Points on a hilly landscape, in no order, each with its height.
A climber steps from a point to whichever of its 2 nearest points has the largest rise for the distance, and stops where none of them is higher. Distance is the straight distance between rows; heights are no part of it.
Q_976: [102 157  99 112  88  90 121 134 154 126  95 117 191  76 163 100  97 101
  86 103]  height 4.35
Q_402: [108 109 117 154 191  91 108 110  66 117 134  94 131 127 117  84 201 141
 162 136]  height 1.40
Q_866: [109 172 136 160 109 140 163 181 130 138 149 162 168 163 161 107 120 179
 124 133]  height 0.26
Q_875: [138 103  90  84 104 128 150 165 207 119 100 139 160 142 147 157 165 125
 135 158]  height 4.51
Q_709: [158 133  97 155 119 140 114 129 151 112 166 132 132 173 101 157 173 152
 130 141]  height 1.93
Q_176: [105 112 136 149  78 107  98  80  87 171  85 120 113  67 104 113  85 122
 147 180]  height 3.98
Q_4: [105 142  92 105 160 114 175 176 196 116  85 127 181 130 157 124 137 143
 124 113]  height 3.84
Q_490: [144 111 153  94 182 172 143 118 110 118 129 101  91 148  94 164 139 102
 142  81]  height 2.17
Q_252: [114  90 132 111 179 112 105 116  84 130 140  74 107 117  93 103 222 125
 177 114]  height 1.24
Q_304: [ 89 111 102 119  59  96 139 128 178 143  91 112 152  63 131 122  58 124
 113 129]  height 3.34
Q_322: [131 144  85 155 108 132 125 136 170 118 154 152 174 154 126 133 162 145
 124 141]  height 1.79
Q_497: [107 130 187 187 193 100 109 116 113 166 162 142 106 183 154  82 165  86
 150 137]  height 2.41
Q_406: [114 145  79 189 124 115  98 106 147 118 147 131 165 127 119 138 142 145
 129 121]  height 1.67
Q_202: [115 126 151 162 196 101 121 138  74 139 150 108 108 153 123  65 209 146
 154 146]  height 1.20
Q_110: [138 166 116 157  74 145 149 156 127 119  99 115 170 137 184 131 157 132
 127 124]  height 2.29
Q_42: [126 140 110 168 178 119 112  95 107 114 133 104 116 175 116 112 168 100
 142 129]  height 2.88
Q_494: [152 126 167 107 148 161 104 120  84 118 160 133  78 156  81 122 194 123
 139 162]  height 2.59
Q_615: [173 105 158 106 139 172 134 130 140 113 145 148  99  90 125 191 132 121
 114 100]  height 1.30
Q_951: [172 115 147  92 117 174 166 181 166 134 120 155 146 131 169 171 149 115
 122 131]  height 1.60
Q_108: [190 140 143 121 160 122 121 111 158 107 166 163  75 111 137 118 113 106
  80 109]  height 5.77
Q_751: [159 123 175 115 135 157 147 136 115  73 159 177  75  94 165 138 101 153
  99 105]  height 1.21
Q_695: [180 118 127  75 161 161 166 136 144 110 139 158 105 173 125 144 117 100
 109 133]  height 4.50
Q_40: [100 143  71 119 122  99 149 139 184 115  86 121 189 106 158 116 117 123
 119 108]  height 4.04
Q_170: [159 132 151 153 142 151  94 100 139 133 153 119  87 112  97 158 184 102
 129 109]  height 0.91
Q_882: [113 159 122 175 105 137 121 112  95 130  88 116 172 113 175 123 152 119
 148 111]  height 2.00
Q_545: [ 97 127  91 153 116 128 134 116  80 101 109  98 118 119  97 162  96 178
 134 162]  height 1.26
Q_514: [151 130 123 114 158 163 170 153 129 116 140 139 134 195 130 142 129 134
 136 118]  height 4.14
Q_260: [175 138 176  96 158 132 122 153 146 115 196 141  54 133 112 125  92 161
  96 106]  height 2.68
Q_750: [140 114 144 116  53 100  80  91 104 188  93 115 134 106 110 105  67  89
 139 173]  height 4.67
Q_993: [ 73 104  83  99  63  92 143 153 193 110  84 118 156  85 136 121  86 141
 119 160]  height 3.68
Q_477: [173 115 167  91 159 134 164 158 161 156 170 184  89 172 141 127  99 147
 111 116]  height 3.47
Q_710: [106 167 108 187 177 114 118 108  96 112 133 124 143 151 126  97 122 128
 120 131]  height 3.11
Q_413: [161  80 108  67 142 167 155 161 159 100 140 142 114 159 120 189 129 117
 118 156]  height 4.07
Q_24: [142 171 133 125 119 129 106 128  93 177 115 129 167  92  94 146  80 138
 100 151]  height 2.58
Q_639: [165 121 168 112 120 166 114 111 106  82 150 160  76  78 126 163 137 127
 104 123]  height 1.59
Q_928: [163  96 158  86  18  95 106 153 141 182  99  84 137 112 120 130  75 117
 107 135]  height 4.76
Q_571: [156 119 186  69 190 124  79 111  84 119 164 118  71 119 102  69 164  95
 144 129]  height 3.49
Q_879: [152 129 167 115 158 151 160 155 126 151 170 163 100 207 126 126 119 151
 135 115]  height 3.77
Q_429: [184 149 163 130 170 144 131 150 129 125 163  95  61 162 101 141 146 152
 117 118]  height 2.30
Q_71: [132  96 130 147 133 127 109  81  96 134 112 108  87 125 113 133 221  94
 165 155]  height 1.23
Q_439: [136  97 126  83  15  79 102 152 155 142 103 114 155  79 142 121  75 143
  99 143]  height 4.15
Q_165: [154 133 175 139 198 131 106  99 110 140 147 123  79 147 121 100 167  77
 133 112]  height 1.66
Q_804: [ 99 130 109 133 138 141 113 104  79 114 120 144 179 129 120 140 105 157
 158 102]  height 3.54
Q_33: [144 118 137 124 143 156 111 118  78 112 147 135 115 179  95 137 186 149
 165 148]  height 3.01
Q_564: [ 75 106 109 177  96 111 109  68 100 137  93 114 116  79 113 121 100 128
 160 146]  height 3.55
Q_964: [102  72 114 123 155 113 112  92  84 119 112  72  95 133  92 126 184 141
 196 111]  height 1.12
Q_351: [147 109 157 138 189 120 105  95  95 135 130 108  88 123 123 101 213  70
 143 140]  height 1.45
Q_850: [170 134 194 117 138 160 114 119  92 116 161 163  60 121 114 126 153 131
 115 143]  height 2.05
Q_243: [138 120 210  91 188 103  75 111  85 134 181 143  54 116 132  54 128 106
 141 119]  height 4.06
Q_118: [176  93 145  82 154 166 160 161 170 125 125 159 125  99 153 188 130 121
 114 106]  height 1.32
Q_852: [145 136 134  82  34  89 105 162 119 129 101 106 171  82 156 126 103 134
  69 120]  height 3.59
Q_264: [ 68 129  96 123 117 148 156 188 171 108 129 137 186 104 125 160 130 160
 113 145]  height 1.86
Q_213: [118 172 102 142 155 117 155 150 131 126 112 135 183 119 151 108  79 155
 105 101]  height 3.48
Q_889: [127  91 103 147  91 152 140 114 146 125 115 112 123 142 126 186 149 132
 166 125]  height 1.25
Q_645: [129 177 128 120  95 104 101 152 114 131 135 159 209 121 168  74  93 135
  96 122]  height 0.09
Q_305: [135 141 194 120 150 103 102 116 119 133 186 148  38 118 151  95  80 151
 117  80]  height 4.72
Q_537: [159 141 135 123  76 167 157 182 156 127 120 139 161 147 175 154 174 125
 125 143]  height 1.94
Q_581: [146 147 152 142 110 159 147 156 159 155 165 184 150 172 146 118 158 128
 130 133]  height 0.76
Q_725: [121 133 108 120  85 120  95 106  92 136 112 142 194  96 138 138  79 153
 142 119]  height 3.78
Q_92: [112  88  89 174  64 123 126 101 138 112 118 112 119 134 122 154 112 166
 172 147]  height 1.44
Q_199: [127 122  69 153 153 110 119  82 127 101 122  84 108 178 102 133 134 114
 145 123]  height 2.72
Q_94: [104 106  71 113 107 107 143 103 139 116  92 120 168 115 142 138  57 140
 147 105]  height 2.19
Q_364: [110  85 123 107 143 146 121 112 103 104 125  62  77 155  73 164 155 138
 177 118]  height 1.00
Q_315: [135 127 211 106 171  99  95 113  94 168 176 143  33 139 139  86 105 129
 133  99]  height 4.85
Q_422: [132  98 109 100 161 159 145 106 144 115 132 110 119 159  99 174 134 108
 150  82]  height 2.33
Q_23: [116 156 159 159 118 174 140 142 101 139 139 159 153 164 142 122 167 135
 153 133]  height 1.01
Q_715: [124  96  57 139 127 114 152 103 149 102 108  90 116 168 117 157 104 142
 152 119]  height 2.61
Q_656: [178 109 106  86 139 128 147 153 214 123 115 158 123 121 135 160 165 121
 105 161]  height 4.92
Q_382: [102 153 152 201 181 104 111 120  96 142 151 139 135 175 147  78 151 127
 147 138]  height 2.80
Q_411: [148 104 126 151 115 147 111  95 129 131 125 102  83 130  98 177 184 120
 153 130]  height 1.07
Q_860: [138 119 114 116  53  98  86  95 104 149  97 125 164  99 142 120  61 126
 138 140]  height 4.09
Q_562: [126 141 147 107 117 139 168 200 199 149 140 177 162 161 158 111 161 141
 122 138]  height 0.57
Q_198: [175 107 161  77 169 151 157 178 155 107 173 164  81 132 127 151 102 153
  88 128]  height 3.09
Q_797: [113 126 112 138 142 148 126 117  77 102 125 128 147 162 110 145 144 166
 163 127]  height 3.35
Q_831: [129 111 178  99 183 163 132 118  86 126 127  94  81 124  92 139 183 110
 154  97]  height 1.96
Q_242: [ 90 100  74 102  80 106 151 168 201 106  84 115 163 117 154 141 133 142
 136 161]  height 4.05
Q_386: [109 108 113  63  44  88 120 171 139  93  88 117 188  97 173 116 114 146
 102 112]  height 3.05
Q_848: [101 121 164 140 162 174 151 121  86 135 110 114 110 128 110 143 198 117
 160 110]  height 1.69
Q_317: [ 88 149 115 184 140 111 115  89  78 130  83 111 151  94 151 109 155 102
 142 143]  height 1.77
Q_300: [110 168 132 101 108 102 140 193 152 124 123 155 205 119 171  77 106 169
  97 117]  height 0.25
Q_478: [149 129 106 129 150 143 144 113 189 128 140 134 115 136 110 149 156  78
 105 110]  height 5.96
Q_576: [106 160 131 127 111 124 163 207 176 132 132 154 184 146 171  99 138 175
 116 134]  height 0.40
Q_712: [176 145 139 142 175 129 130 108 168 136 157 148  87 148 130 114 134  69
  92 114]  height 5.55
Q_161: [107 139  92 154 122 151 148 107 161 122 124 122 134 146 118 148 158  79
 126 124]  height 6.39
Q_646: [137 119 202 148 206  91 104 124 105 170 166 113  63 156 138  69 175  96
 144 132]  height 1.97
Q_614: [ 75 152 104 129  78 134 140 110 104 121  88 117 152  92 130 129  82 101
 111 144]  height 5.31
Q_104: [ 90 120  97 120 104 141 140 142  96 114 116 120 150 102 103 173  60 165
 121 154]  height 1.41
Q_101: [ 83 122 112 174 179  88 103  90  61 118 109 110 141  97 126  90 167 115
 140 161]  height 1.57
Q_692: [109 117  67 169  78 104 107 104 147 115 134 126 150 113 111 150 103 168
 137 146]  height 1.56
Q_651: [183 131 121 137 143 148 125 144 154 114 161 105  92 159  95 172 161 151
 117 131]  height 2.09
Q_743: [ 76 141  72 140  97 141 164 118 146 103 104 116 145 131 122 137 117 102
 117 143]  height 5.87
Q_936: [106 103  71  94 124 130 163 144 142 100  98 124 181 143 147 152  90 145
 150 112]  height 2.31
Q_403: [105 158 125 160 154 107 111  94  63 152  79 110 146  71 132 113 104 116
 119 142]  height 1.58
Q_420: [143  84  74  97 144 134 166 130 168 110 109 114 137 167 130 172 122 126
 151 110]  height 2.48
Q_637: [ 96 102 115 169  66 110 125  91 149 142  98 118 127  75 127 117  52 131
 151 126]  height 3.15
Q_220: [108 147  88 150 146 107 108  90  66 105 115 111 124 123  89 122 102 153
 123 165]  height 1.17
Q_378: [117 151  99 141 177 125 181 161 177 130 120 134 168 155 148 115 118 146
 121  88]  height 3.65
Q_570: [128 148 109 111  57 117 142 165 128 100  91 108 188 118 189 119 129 134
 108 110]  height 2.62
Q_66: [113 158 119 105  74 113 118 122 119 148  91 111 169  76 138 118  71  88
  84 126]  height 4.77
Q_971: [101 176 119 167 163 119 144 133 106 129 135 149 163 155 145  85  89 140
 114 118]  height 3.30
Q_481: [123 142 190 159 149 175 144 130 100 159 135 147 105 135 125 125 195 117
 145 125]  height 1.37
Q_192: [104 121  65 151 137  95 116  75 124 120  99 110 152 117 129 126  66 119
 137 109]  height 2.10
Q_917: [187 130 133 100 151 132 155 139 193 118 138 177 102 106 145 135 134 112
  80 137]  height 5.34
Q_188: [141 142 162 154 161 137 131 115 120 158 151 164 112 199 152  91 143  78
 137 137]  height 1.98
Q_883: [ 86 130  95 104 100 132 144 177 140 114 117 130 180  85 124 161  79 165
 101 156]  height 1.61
Q_626: [133 112 114 110  59  91 116 128 183 185 103 109 138  83 101 122  50 114
 106 159]  height 3.02
Q_912: [101 178 126 159 119 140 115 132  88 133 133 149 173  96 114 124 103 156
 106 144]  height 2.32
Q_954: [ 60 109 104 165 120 125 108  81  98 113 122 110 121 111  85 135 140 136
 160 127]  height 3.27
Q_950: [145 133 194 115 172 133 124 127 110 161 177 145  58 185 113 101 125 129
 135 110]  height 4.08
Q_107: [143 138 113 109  78 113 106 126 143 191 117 114 155  98  82 153  66 123
 104 167]  height 2.81
Q_634: [127 143 168 137 146 134 159 131 151 183 161 178  95 189 148 100 119  86
 115 119]  height 1.71
Q_647: [ 80 163 112 162 126 154 146 158 131 113 148 140 169 113 109 146 121 168
 112 126]  height 2.11
Q_653: [137 100 167 106  24 115 118 131 116 167  81  92 126  83 136 122  53 112
 127 132]  height 4.13
Q_147: [161 146 181 141 169 113 103 105 132 117 172 149  55 104 149  95 104 112
  98  84]  height 5.28
Q_840: [158 150 176 118 154 143  64 110 128 116 178 106  64  93  86 122 161 108
 118 113]  height 0.73

For each start below, name the point where the climber stops.
Q_71 => Q_161
Q_23 => Q_161
Q_94 => Q_161
Q_213 => Q_161
Q_951 => Q_928
Q_840 => Q_750
Q_882 => Q_928

Call two points neighbours if one is among the 2 nearest of the other. Go from one point of each pair to the other, from neighbour to neighbour, staying as high as possible. Name the lowest point that can't be avoided.
Q_315 and Q_108 => Q_305
Q_161 and Q_750 => Q_637
Q_315 and Q_695 => Q_879
Q_161 and Q_108 => Q_712
